Each row is a point on a landscape with many valleys, with its height.
A ball rolls from a point to the lowest of its 5 nearest points, and stops where none of them is lower. Distance is the straight distance between rows; heights are no part of it.
Q257: [159 131  97 157 133 116 131 137 155 112 112  82 153 141 152 119 145 114
 147 107]  height 298
Q756: [135 127 108 131 132 122 124 135 141 122 122 118 120 142 138 116 146 110
 143 123]  height 203
Q460: [105 129 128 131 132 118 115 129 131 117 129 128  96 142 130 130 133 116
 137 142]  height 132
Q954: [131 117  94 178 126  81  82  74 123  66  71 108  53 157  91 130  90 100
 167 164]  height 88
Q450: [146 162 124 131 138 160 153 163 150 139 144 131 226 117 169 121 164 139
 101  66]  height 471
Q137: [ 99 118 141  93 101 133 137 126 114 145 157 174  98 128 101 134 122 157
 119 163]  height 95
Q968: [115 108 102 147 123 104 111  90 112 102  94 121  62 166  90 142 100 112
 145 169]  height 273
Q772: [ 94 128 143  65  94 130 136 120 106 163 157 191  81 106  72 130 120 162
 106 179]  height 164
Q348: [106 117 140 103 111 143 138 127 123 142 142 163 109 138 120 137 127 145
 125 154]  height 391
Q917: [119 141 131 101 140 152 140 161 125 148 146 149 182 108 160 113 160 142
  91  87]  height 246
Q110: [106 120 147  87  95 140 141 120 112 154 152 178  99 122  95 132 120 164
 113 166]  height 77
Q102: [102 123 139 122 130 116 120 100 127 120 133 130  81 140 111 138 107 120
 132 155]  height 101
Q358: [ 99  98 128 106 116 107 123  79 102 131 123 137  58 142  80 142 101 130
 142 179]  height 56
Q639: [163 123  92 180 132  89 119 135 149  88 102  64 150 145 154 119 133 115
 151  94]  height 305
Q225: [122 143 137 116 150 142 132 146 131 143 135 128 160 114 157 114 136 134
 115 110]  height 223
Q811: [139 158 158 107 158 164 160 193 136 156 158 147 233 108 160 130 164 147
  66  79]  height 361
Q814: [100 105 134 115 123 112 126  83 107 125 126 129  70 140  88 143  95 129
 141 161]  height 83
Q515: [ 97 116 146 120 126 114 123  99 119 123 136 134  83 140 103 137 104 130
 138 156]  height 106
Q38: [ 91 114 158  57 105 118 117  91 101 167 154 174  39 105  53 130  99 142
 127 185]  height 373
Q196: [168 132 106 171 138 126 139 132 165 111 117  77 181 137 165 123 141 121
 146  93]  height 285
Q292: [144 113  89 189 124  79  62  80 123  59  68 103  58 157  98 129  89  98
 176 163]  height 68
Q338: [107 124 149  70  98 144 148 116 106 165 159 192 103 112  77 135 117 164
  98 165]  height 177
Q771: [102  94 127  93 103 103 115  88 102 144 115 142  39 138  61 139 106 140
 150 190]  height 153
Q937: [157 165 126 148 139 166 154 171 153 136 145 126 230 116 181 127 166 133
 111  61]  height 437
Q210: [156 155 113 183 134 145 140 170 155 110 139  75 211 125 199 117 146 121
 138  63]  height 225
Q223: [146 164 114 159 132 143 135 165 153 123 146  98 208 122 183 114 147 127
 126  72]  height 383
Q606: [109 129 131 132 133 119 113 123 131 114 131 123  98 140 128 132 122 114
 140 142]  height 122
Q585: [ 98 124 139 119 125 118 123 116 122 117 136 135  86 144 114 134 112 132
 131 153]  height 114
Q463: [144 151 119 143 156 140 137 146 145 134 133 104 178 118 161 111 137 133
 122  99]  height 249
Q206: [112 132 171  93 119 158 139 150 105 161 155 174 137  96 130 134 122 145
  97 134]  height 110
Q946: [107 133 167  75 101 145 147 121 110 172 161 193 114  96  90 137 115 160
  92 158]  height 124
Q31: [153 116  94 161 128 117  96 100 124  96  78  95  90 154 117 126 109  89
 166 145]  height 186
Q609: [105  98 139  81 106 111 126  82  96 148 132 147  48 132  66 136  97 139
 145 182]  height 190
Q803: [166 123  88 196 127 108 129 140 154  82 105  61 163 154 166 124 142 116
 158  88]  height 418
Q436: [106 110 129 123 129 114 124  84 115 124 122 125  76 148  99 145  99 119
 139 159]  height 86
Q587: [116 127 167  82 109 159 151 168 112 171 168 193 163  93 140 141 164 142
  78 111]  height 168
Q17: [109 119 152 100 106 151 139 125 119 149 149 168 111 132 119 131 127 145
 118 159]  height 139
Q35: [143 113  98 159 127 121 101  95 124 100  84 104  81 154 108 138  99  88
 154 154]  height 258
Q864: [137 132 112 128 138 133 134 130 147 132 119 119 132 134 147 117 147 119
 141 126]  height 270
Q509: [120 137 117 138 132 118 112 128 139 117 121 116 105 139 133 125 132 106
 142 133]  height 138
Q804: [145 157 119 126 132 155 149 159 146 132 146 130 204 121 171 121 159 136
 101  74]  height 342
Q920: [128 127 131 117 142 142 136 128 138 139 127 141 131 129 147 119 143 122
 129 137]  height 355
Q987: [ 92 112 151 100 112 107 121 101 112 135 150 147  75 126  83 137 105 153
 131 164]  height 184
Q758: [171 129 107 187 138 126 144 138 165  98 114  68 182 146 169 122 139 113
 146  91]  height 294
Q11: [172 136 117 196 147 134 142 142 170 102 122  69 193 137 183 128 135 116
 151  87]  height 260
Q168: [104  98 113 120 117 100 117  85 105 124 100 129  55 150  81 143 101 126
 142 181]  height 74
Q135: [157 122  99 171 137  96 108 125 146  95  93  69 127 135 144 122 122 107
 160 100]  height 235
Q665: [165 145 120 172 144 135 141 144 162 117 126  76 190 127 167 117 131 125
 143  90]  height 256
Q3: [137 156 124 120 141 152 149 161 142 136 149 136 206 119 165 117 160 137
 101  79]  height 228
Q122: [116 111  98 151 121 105 109  90 113  94  85 118  63 165  93 139 101 106
 145 174]  height 306
Q459: [104 118 153  89 100 147 148 122 113 155 154 175 110 121 102 137 125 162
 111 161]  height 52
Q46: [104 133 166  88 117 150 138 159 108 156 153 167 147  97 140 130 137 146
  93 116]  height 156
Q859: [ 99 100 115 117 115  79 106  86 103 120  97 137  34 154  65 144  99 136
 149 188]  height 195
Q890: [159 160 120 157 133 159 149 165 161 133 144 118 224 122 197 128 163 131
 119  57]  height 344
Q941: [118 131 131 135 135 114 111 121 130 115 122 119  97 143 130 128 121 105
 141 140]  height 130
Q170: [ 99 104 116 120 117  78  99  80 104 113  89 137  22 155  65 147  94 133
 153 188]  height 181
Q256: [ 89 128 147  63  91 119 124 117 103 166 157 187  63 109  68 125 116 162
 107 183]  height 167
Q468: [154 130  95 167 138  97 113 133 141  97 104  72 132 138 141 123 126 109
 155 102]  height 221
Q820: [124 122 142 112 130 151 136 125 134 142 131 153 126 131 143 120 140 132
 125 138]  height 521
Q23: [112 115 105 156 125  85 100  84 115  89  80 126  44 156  79 139  95 116
 151 177]  height 49
Q508: [149 157 117 151 150 141 139 142 152 128 129  94 184 123 168 113 129 127
 133  92]  height 259
Q877: [114 124 136 115 124 142 132 130 130 131 132 148 113 134 129 130 138 132
 135 143]  height 543
Q218: [132 137 109 149 139 105 107 131 140 109 114  95 108 138 139 124 128 102
 149 122]  height 129
Q363: [140 161 115 135 131 148 142 159 143 134 142 117 206 124 173 113 154 133
 114  73]  height 497
Q977: [131 154 121 111 136 148 143 161 136 143 145 139 194 118 159 114 162 139
  96  86]  height 209
Q788: [137 160 116 136 147 143 135 157 143 135 140 109 184 117 164 107 143 135
 117  90]  height 218
Q325: [160 122  98 182 129  89 111 133 145  85  97  61 144 142 147 122 122 110
 159  92]  height 288
Q642: [ 91 123 153  84 105 110 126 105 112 144 154 161  67 115  72 129 100 155
 125 169]  height 199
Q438: [130 139 143  99 138 155 153 165 132 147 154 159 197 109 158 122 169 141
  83  91]  height 243
Q755: [144 144 122 133 155 137 142 136 147 138 124 115 164 118 153 112 137 128
 128 111]  height 251
Q869: [119 139 144 110 146 150 134 153 123 152 143 147 152 108 151 117 146 138
 105 109]  height 271
Q140: [130 134 141 118 155 147 138 135 133 149 136 131 148 115 150 114 137 132
 124 123]  height 247
Q321: [ 91 107 149  55  98 129 112  82  96 174 145 179  24 107  47 132  98 137
 133 207]  height 303
Q113: [157 112 100 164 135 114 100  99 132  94  84  92  94 148 123 130 106  89
 167 134]  height 160
Q952: [150 165 120 157 137 138 137 158 151 123 137  87 196 119 176 117 136 125
 123  79]  height 292
Q390: [124 128 122 122 136 135 129 129 137 134 123 136 120 142 143 121 145 118
 135 138]  height 245
Q120: [112 106 118 133 126 116 118  82 116 119 103 120  76 152 100 142  95 113
 142 164]  height 108
Q787: [107 138 172  74 105 156 144 136 103 176 167 188 119  98  94 141 106 159
  86 145]  height 104
Q551: [101 106 139  97 118 109 125  80 108 142 133 140  60 136  76 136  99 140
 143 171]  height 118
Q303: [165 132 103 158 139 128 143 133 154 116 119  85 164 135 155 120 147 117
 142 104]  height 276
Q722: [ 87 131 152  54 100 122 126 119 104 167 162 195  51 101  61 127 112 159
 108 183]  height 194
Q767: [106 106 109 136 116  85 105  82 107 106  86 128  42 161  77 144  98 128
 145 185]  height 335
Q484: [169 135 110 185 141 129 147 135 161 105 120  71 182 138 170 122 134 123
 147  90]  height 281
Q167: [135 158 125 128 146 141 133 159 142 139 140 112 184 118 165 104 147 137
 109  89]  height 197
Q488: [158 142 112 189 129 145 140 171 156 110 135  80 220 126 214 114 158 117
 136  55]  height 220
Q663: [141 130 104 148 135 107 109 136 142 115 114  98 122 144 140 115 139 108
 146 121]  height 219
Q718: [177 126 113 203 144 133 143 146 165  89 107  62 196 147 190 128 140 114
 153  84]  height 289
Q398: [132 127 180  82 139 165 165 174 116 172 166 181 187  88 141 136 173 144
  63 107]  height 198
Q833: [107 125 153  58  96 147 149 119 105 175 162 193  99 104  73 136 115 164
  97 168]  height 215
Q745: [131 110 105 148 126 115 110  92 119  97  88 110  74 160 106 136 106 100
 153 165]  height 284
Q97: [136 154 163  99 159 174 165 195 128 163 165 154 240 103 156 130 164 148
  65  78]  height 380
Q118: [128 135 190  89 148 166 170 189 114 183 176 174 203  81 143 132 169 147
  55 102]  height 283
Q397: [116 125 162  84 120 156 151 168 111 166 163 186 173  98 145 131 168 145
  78 104]  height 174
Q905: [109 119 135 128 136 113 115  94 121 115 123 124  76 142 107 139 104 112
 144 151]  height 94
Q76: [151 109  80 189 123  95  83 109 133  71  61  88  81 158 110 122 102  97
 179 147]  height 46
Q717: [138 116  90 189 126  84  73  74 122  66  65 107  55 156  94 127  86 100
 174 162]  height 59
Q728: [167 113  99 167 141 109 100 107 134  95  82  79 111 139 126 129 109  96
 174 121]  height 192
Q809: [165 140 119 198 143 139 137 160 160 105 123  63 204 129 196 120 137 118
 144  75]  height 252
Q525: [115 122 145 110 129 151 142 130 134 144 134 156 122 129 133 124 139 135
 123 143]  height 547
Q537: [ 96 129 143  79  92 124 138 123 114 155 154 185  84 120  79 124 119 169
 114 173]  height 123
Q640: [156 169 127 131 141 163 153 168 160 139 146 136 227 115 177 131 166 131
 102  65]  height 486
Q604: [108 135 161  90 111 154 141 167 108 160 164 177 150  97 141 130 148 141
  85 113]  height 159
Q613: [ 99 102 120 109 110  85 108  90 105 127  94 136  23 149  63 149 102 143
 148 191]  height 157
Q582: [139 115  90 167 122 101  91  99 120  84  74 110  64 166 101 134 103  97
 160 165]  height 282
Q575: [ 99 127 134 123 122 120 124 123 124 122 136 142  94 143 121 133 129 129
 132 144]  height 141
Q501: [114 123 161  98 119 158 144 126 119 152 148 170 124 120 123 134 126 148
 118 144]  height 109
Q251: [125 152 134 114 149 145 134 157 127 140 140 129 171 116 157 109 144 133
 107  97]  height 226
Q700: [157 139 116 152 146 135 138 136 154 123 125  95 171 125 154 115 137 122
 135 104]  height 253
Q883: [114 130 165  74 104 157 150 170 105 173 172 190 159  94 135 141 156 146
  70 118]  height 161
Q939: [158 119 108 158 138 113  99 102 130  98  92  85 101 140 124 132 111  90
 161 127]  height 128
Q691: [ 92 122 144 109 107 124 124 119 119 130 149 154  91 134 104 135 120 151
 129 161]  height 69
Q239: [137 158 118 144 146 140 137 155 145 134 140 101 183 119 163 111 136 131
 120  86]  height 232
Q166: [102 110 108 145 120  76  99  81 109  95  81 128  35 150  75 145  91 125
 152 178]  height 208
Q379: [155 139 114 144 148 132 140 128 156 130 119 102 160 125 149 119 144 122
 138 112]  height 254
Q782: [ 95 121 139 108 109 127 125 124 120 126 145 151  97 140 115 137 128 146
 130 156]  height 193
Q80: [109 129 149  97 128 150 137 165 110 156 157 166 160 102 153 124 153 147
  93 105]  height 205
Q988: [122 140 176  84 149 171 167 199 113 183 190 169 215  77 146 127 171 144
  49  94]  height 370
Q52: [145 121 114 156 141 117 105 101 129 103  94  99  93 147 117 131 110  88
 157 135]  height 117
Q314: [148 127  98 147 136 113 126 133 151 111 113  93 135 139 147 115 151 112
 144 114]  height 320
Q796: [128 146 166  97 156 168 159 188 127 161 166 159 223  92 149 132 168 148
  60  86]  height 445
Q115: [127 138 179  93 148 165 164 188 113 177 175 171 209  82 143 132 172 147
  63  98]  height 360
Q943: [125 121 124 142 136 122 107 101 128 108 112 112  86 142 118 135 104  97
 145 145]  height 119
Q172: [155 150 115 172 126 159 142 169 157 116 144  95 217 125 203 121 157 121
 132  61]  height 239
Q158: [152 156 112 180 131 148 139 164 153 113 138  80 213 128 199 110 143 123
 136  70]  height 229
Q698: [101 120 141 100 104 131 134 127 119 137 149 166 100 137 105 134 127 152
 117 160]  height 166
Q781: [126 143 131 102 140 153 151 160 132 150 156 157 202 119 156 121 169 144
  89  91]  height 274
Q284: [149 150 119 147 152 136 142 139 147 134 130 102 174 121 157 111 137 131
 127 104]  height 250
Q552: [156 163 140 127 148 168 159 176 156 142 145 138 229 111 176 134 163 139
  91  68]  height 503
Q414: [ 95  97 120  97 105  92 111  87 100 133 102 141  33 149  60 139 104 138
 149 193]  height 146
Q984: [113 119 154  99 113 155 143 123 117 154 150 172 115 124 115 137 123 154
 117 151]  height 85
Q543: [122 131 148  92 133 150 151 166 115 151 159 165 178 100 158 124 172 141
  85  94]  height 204
Q235: [165 108  95 170 126 113  94 104 130  92  74  85  99 148 117 127 107  92
 171 128]  height 189
Q74: [111 137 139 103 140 151 131 157 120 152 150 150 164 106 151 117 150 140
  97 101]  height 267
Q638: [117 122 129 117 128 139 128 131 132 131 127 140 118 137 138 124 140 124
 133 141]  height 313
Q265: [130 117  92 177 125  73  72  53 120  69  68 118  43 152  84 135  83 103
 169 172]  height 178
Q497: [ 94 122 149 103 114 109 121 101 114 129 148 146  77 135  91 138 105 145
 137 165]  height 131
Q453: [ 98 107 149  65 104 116 118  79  97 165 144 161  31 114  52 137 100 140
 144 195]  height 41
Q242: [156 160 113 150 133 155 154 164 160 134 145 119 222 120 190 127 168 130
 115  69]  height 424
Q190: [136 127 115 149 142 111 104 112 133 105 104  97  97 140 132 127 116  95
 156 124]  height 82
Q415: [154 111  93 173 126 115  97 100 127  90  75 101  86 157 114 132 104  90
 170 146]  height 191
Q761: [165 133 120 206 148 139 130 174 158 102 121  54 213 137 218 107 143 106
 149  60]  height 357
Q109: [105 137 167  90 116 153 139 159 100 163 163 179 143  99 139 134 132 143
  94 123]  height 133
Q495: [ 92 129 152  72 101 110 123 108 107 156 158 173  60 108  71 130 110 159
 124 177]  height 196
Q862: [129 130 179  82 132 163 163 174 118 176 171 192 181  81 139 144 173 139
  68 111]  height 187
Q924: [103 133 165  77 103 155 139 165 101 170 170 191 147  95 135 138 144 146
  81 116]  height 147
Q479: [141 157 155 108 157 166 161 176 135 149 153 150 221 103 156 134 170 145
  75  82]  height 327
Q441: [170 116  94 200 137 117 140 136 163  78 106  65 180 156 179 125 139 110
 157  86]  height 494
Q871: [154 130 103 153 134 122 137 131 154 120 119  94 152 136 145 115 146 116
 142 109]  height 286
Q187: [153 162 142 125 158 164 161 181 151 147 149 142 236 110 168 134 166 148
  86  71]  height 508
Q77: [ 95 108 148  97 118 109 121  90 106 140 140 144  63 126  77 138  98 147
 135 169]  height 207
Q411: [121 151 124 113 142 144 136 159 136 141 142 127 182 108 162 113 148 136
 103  92]  height 222
Q301: [137 109  86 187 121  78  73  47 116  68  66 107  50 157  82 125  78 100
 182 170]  height 127
Q590: [157 153 121 172 144 140 142 155 154 114 135  77 192 124 177 114 132 128
 136  80]  height 248
Q378: [131 126 166  84 129 163 158 167 119 167 169 185 186  92 146 139 174 142
  75 105]  height 188
Q153: [167 115  96 179 139  95 103 117 140  89  86  65 125 138 144 128 110 104
 167 104]  height 316
Q507: [104  98 127 117 123 111 123  78 109 119 111 128  68 151  87 147  96 123
 143 172]  height 84
Q990: [ 99  98 144  89 112 109 122  79 104 141 132 145  55 131  72 136 100 139
 142 175]  height 149
Q682: [129 149 167  95 158 173 163 199 121 168 173 153 236  96 151 127 169 148
  58  83]  height 412
Q403: [ 92 117 154  69 103 111 116  91 107 157 152 164  51 109  61 133 100 148
 132 179]  height 224
Q162: [126 124 128 138 137 114 106 106 134 111 112 110  89 142 121 132 112 100
 145 137]  height 116
Q384: [143 117  88 184 123  86  77  93 127  69  69 102  64 162  99 130  97 104
 166 160]  height 87
Q493: [154 153 117 163 143 139 143 148 158 127 133  87 191 123 171 114 128 129
 134  87]  height 266
Q789: [143 151 134 107 146 160 156 162 141 147 151 151 213 112 160 125 170 140
  88  80]  height 287
Q656: [113 125 127 123 129 129 126 137 132 128 126 133 108 142 138 123 144 119
 138 135]  height 179
Q685: [117 108 106 140 127 113 116  86 116 106 105 114  76 156  98 142 101 107
 150 162]  height 162
Q7: [137 142 157 100 154 165 156 171 133 151 154 161 211 100 156 127 172 149
  74  84]  height 325
Q78: [ 96  95 131  74  96 113 113  86  95 154 122 151  27 131  50 140 102 139
 148 200]  height 185
Q961: [171 134 119 205 150 141 143 154 161  99 115  58 198 137 193 121 137 111
 147  79]  height 280
Q947: [157 122  91 188 136  88 117 130 145  81 102  61 155 143 153 125 122 104
 164  92]  height 337
Q154: [ 96  94 133  84 103 104 111  93  95 150 114 145  31 138  52 138 102 139
 147 199]  height 165
Q900: [133 135 162  91 145 153 161 166 125 161 159 174 202  99 150 127 178 146
  71  91]  height 277
Q139: [124 146 135 113 141 148 134 159 126 148 140 137 178 109 159 111 149 138
 100  93]  height 240
Q108: [155 151 119 157 151 138 143 144 153 123 127  88 181 121 163 118 131 129
 134  94]  height 255
Q714: [171 105  94 178 138  96 104 102 136  86  75  69 119 141 133 130 107  99
 177 110]  height 293
Q84: [ 90 122 146 114 122 113 122  99 119 123 141 135  78 135  99 139 106 136
 134 160]  height 112
Q832: [ 82 119 163  42 100 134 115  84  92 172 159 196  24 107  44 134  95 138
 129 200]  height 352
Q931: [ 96  97 131  80 104 113 118  89  94 155 118 150  38 132  58 137 100 137
 146 193]  height 176
Q866: [138 161 113 145 135 145 141 159 147 129 142 102 197 118 173 108 143 132
 114  80]  height 449
Q4: [ 89 131 156  53 102 113 113 103 103 165 156 186  38  98  55 134 100 147
 120 189]  height 272
Q565: [102 135 178  86 110 156 138 165 103 163 168 178 138 100 131 136 123 152
  86 126]  height 126
Q72: [161 127  89 173 131 110 132 135 152 100 114  78 160 143 149 119 142 111
 149 103]  height 308
Q347: [177 128 116 211 155 133 137 150 171  91 104  56 196 142 196 126 138 111
 155  76]  height 299
Q763: [101  99 148  78 103 112 123  83  97 157 136 158  42 119  59 136  99 143
 143 182]  height 81
Q780: [ 90 124 145  81 103 116 128 123 112 148 156 165  79 120  85 132 114 163
 121 170]  height 154
Q406: [105 124 141 121 129 117 117 115 125 113 133 126  88 142 116 128 116 119
 138 153]  height 111
Q330: [136 137 153  91 146 160 156 168 126 157 159 174 197  99 153 124 171 143
  77  96]  height 238
Q480: [123 131 168  77 112 161 155 167 109 183 180 197 171  89 136 144 167 142
  70 112]  height 173
Q957: [140 107  91 189 120  82  65  51 117  63  63 101  54 154  91 122  80  94
 185 166]  height 89
Q263: [154 149 121 192 136 142 137 163 158 112 130  72 205 131 191 113 135 123
 138  74]  height 234
Q825: [101 141 175  77 100 151 138 157  99 171 169 183 132  96 115 142 120 150
  82 130]  height 125
Q774: [113 123 169  88 113 152 143 132 110 155 151 177 126 110 118 140 121 157
 105 143]  height 80
Q224: [ 93 109 154  83 110 107 121  86 107 154 145 157  52 111  64 134  99 151
 136 176]  height 55
Q555: [146 115  88 175 126 107  92  99 121  86  72 106  69 163 107 125 103  95
 165 156]  height 175
Q647: [162 136 106 152 142 126 139 130 156 120 120  95 162 132 152 118 139 121
 144 108]  height 263
Q315: [141 137 120 125 147 143 138 125 140 139 124 125 146 123 148 110 143 120
 134 126]  height 268
Q791: [157 138 116 189 141 144 135 171 157 107 130  65 215 129 212 113 150 118
 144  59]  height 62
Q132: [116 114  97 164 128  74  88  60 117  79  77 120  40 152  76 136  86 108
 162 174]  height 71
Q271: [ 97  97 117 104 106 102 123  85 102 130 106 133  49 151  72 144 100 134
 146 187]  height 113
Q913: [151 131 106 145 141 118 135 134 153 118 114  94 144 133 144 118 148 115
 145 114]  height 295
Q981: [177 125 111 191 143 127 144 137 165  97 116  74 188 146 174 126 139 115
 149  88]  height 291
Q300: [167 132 106 168 140 124 149 134 164 112 120  84 172 139 159 122 142 124
 146  98]  height 278
Q180: [145 161 121 137 136 161 148 160 156 131 144 131 222 119 180 126 162 132
 112  65]  height 537
Q856: [119 113  97 161 123  93 103  85 115  85  80 118  49 161  89 136  99 112
 148 174]  height 201
Q672: [ 99 135 174  78 101 155 136 166 106 170 176 186 140  96 124 139 136 148
  79 125]  height 135
Q474: [109 133 164  97 129 154 133 150 111 156 148 164 140 107 144 128 137 146
 103 123]  height 134
Q697: [168 101  89 179 131 103  96 102 131  87  70  73 107 150 121 126 114  96
 174 123]  height 206
Q131: [166 142 120 185 142 137 143 157 158 110 126  68 194 130 183 122 136 118
 144  78]  height 241
Q149: [ 99 110 146  61 103 122 113  85  93 163 143 171  25 114  47 133  99 138
 141 198]  height 265
Q808: [132 131 108 137 131 117 114 137 140 118 119 110 113 140 137 118 143 107
 145 128]  height 172
Q269: [165 122  95 178 128 112 135 138 159  98 109  74 165 143 161 123 141 116
 153  99]  height 356
Q870: [124 140 173  92 155 172 167 201 114 182 181 162 227  90 147 123 174 142
  54  89]  height 465
Q126: [150 131 109 134 145 132 138 130 151 130 119 108 147 131 153 112 145 116
 140 117]  height 262
Q830: [111 126 157  81  97 153 149 125 113 167 163 184 115 109  95 141 119 163
 103 159]  height 76
Q245: [118 123 163 104 132 157 139 131 125 154 143 161 128 116 135 128 130 145
 116 134]  height 53
Q51: [163 104  87 178 121 104  97 105 128  83  65  87  90 160 114 121 110  98
 175 138]  height 107
Q980: [ 97 105 108 124 115  89 112  85 105 110  98 126  44 155  73 145  99 130
 145 187]  height 257
Q336: [121 111 115 143 130 116 115  85 121 109 101 114  79 154 112 142 105 100
 149 156]  height 170
Q174: [115 139 142  95 127 144 139 160 119 151 151 156 173 107 155 113 161 142
  91  99]  height 242
Q542: [110 122 137 111 118 142 133 126 127 132 139 152 111 141 128 130 132 135
 130 151]  height 592
Q258: [122 137 175  87 145 174 166 205 113 189 200 171 232  84 149 130 178 144
  49  84]  height 438
Q919: [169 132 109 206 161 140 130 179 161  92 114  47 222 136 229 104 153 104
 149  53]  height 473
Q160: [152 131 101 158 140 100 102 125 141  96  99  80 119 137 137 123 126 101
 153 111]  height 200
Q417: [137 103  78 183 116  81  68  36 111  63  60 106  49 162  86 117  76  94
 182 179]  height 183
Q412: [145 165 113 143 127 151 146 163 151 130 148 114 220 121 175 117 154 130
 113  68]  height 642
Q969: [100 125 143 122 124 115 121 106 122 122 136 131  88 140 109 138 112 126
 134 152]  height 105
Q887: [124 130 156  89 129 156 151 167 115 161 160 181 179  95 146 127 168 142
  80 101]  height 180
Q199: [ 92 120 145  98 108 114 124 113 116 139 150 159  77 127  87 133 107 154
 128 164]  height 182
Q676: [166 110 101 174 142 101 100 110 136  93  86  75 117 138 139 125 112  94
 168 112]  height 264
Q641: [159 121 103 170 137 100 102 119 136  93  92  77 117 134 135 126 111  93
 160 109]  height 233
Q264: [107 128 161  72 100 152 147 120 107 166 157 186 107 108  90 137 121 158
  97 164]  height 120
Q192: [163 137 110 161 145 130 143 134 161 117 122  82 172 133 160 119 139 117
 143 104]  height 261
Q81: [144 136 106 156 135 102 103 128 142 101 109  88 114 133 136 121 123 100
 153 115]  height 171
Q588: [110 131 168  77 105 153 146 131 109 165 160 185 115 104  97 143 115 156
  98 154]  height 90
Q675: [132 146 130 121 148 143 135 152 134 141 133 119 172 108 160 110 133 137
 115 100]  height 211
Q815: [ 92 119 155  68 106 114 117  95 103 157 156 173  48 105  64 132 104 151
 126 179]  height 269
Q873: [144 130 100 155 134 105 117 134 146 106 111  83 133 141 144 118 138 109
 150 114]  height 244
Q828: [119 142 140 106 143 149 136 159 119 153 144 143 167 106 155 112 147 142
  94 105]  height 279
Q230: [115 119 131 139 135 118 114  99 124 110 120 117  83 146 117 140 105 111
 143 146]  height 115
Q350: [102 139 177  81 108 159 139 151 102 169 164 180 133  95 114 144 119 150
  87 132]  height 121
Q643: [124 112  92 160 124 102 102  95 113  89  83 119  61 164  94 136 101 104
 152 175]  height 297
Q863: [108 114  99 152 125  71  91  69 110  89  77 129  33 152  76 141  87 122
 156 178]  height 169
Q711: [129 158 113 126 140 147 138 157 139 137 143 126 193 121 162 109 153 137
 109  81]  height 61
Q295: [ 93 113 154  84 109 108 123  94 106 149 144 156  63 116  78 134  96 147
 136 172]  height 202
Q130: [126 130 145 114 148 151 140 132 132 142 130 144 134 122 147 124 136 132
 125 131]  height 334
Q201: [161 157 115 163 127 154 147 162 161 123 147 111 222 124 198 124 158 125
 122  57]  height 290
Q549: [128 123 123 143 141 119 107 100 127 105 108 101  88 141 117 132 104  94
 145 140]  height 78
Q366: [114 115 126 130 129 118 117  84 121 113 110 119  78 146 104 141 101 109
 141 153]  height 100
Q500: [113 130 163 104 126 158 136 140 114 155 151 166 133 106 136 132 129 145
 108 133]  height 79
Q306: [151 109  88 180 124 101  83 105 126  77  68  94  84 163 105 122 104 101
 171 154]  height 75
Q526: [150 159 132 125 147 164 155 168 154 140 146 139 222 118 170 135 164 143
  92  65]  height 505
Q494: [ 90 122 144  93 103 121 131 121 115 139 153 167  85 127  91 128 117 158
 122 167]  height 142
Q413: [170 121  93 192 133 105 134 140 158  83 108  69 172 150 169 123 141 114
 156  90]  height 444
Q519: [158 127  88 178 129  97 123 136 153  93 109  67 148 143 149 117 131 110
 152 101]  height 275
Q983: [ 96  99 118 110 111  91 114  90 102 129 102 135  34 149  63 146 101 134
 150 194]  height 155
Q452: [113 106 108 138 122 103 117  87 109 108  94 123  63 165  90 139  98 115
 144 177]  height 230
Q785: [133 118  92 172 121  93  88  87 122  71  74 111  53 162  96 136  94 102
 160 167]  height 163

For each start below, name the point where the ball stops.
Q300 => Q711
Q256 => Q459
Q4 => Q459
Q718 => Q791
Q780 => Q459
Q796 => Q245
Q871 => Q711
Q242 => Q791
Q869 => Q711
Q479 => Q711
Q803 => Q549
Q820 => Q358
Q406 => Q358
Q613 => Q358
Q199 => Q358
Q174 => Q245
Q640 => Q791
Q808 => Q549
Q493 => Q791
Q641 => Q549
Q115 => Q245

Two balls start at each pair of points below. Name the first point that both come to, or write none.
Q484 / Q665 => Q131
Q140 / Q864 => none
Q153 / Q676 => Q728
Q756 / Q460 => Q606
Q714 / Q663 => Q190
Q859 / Q170 => Q271
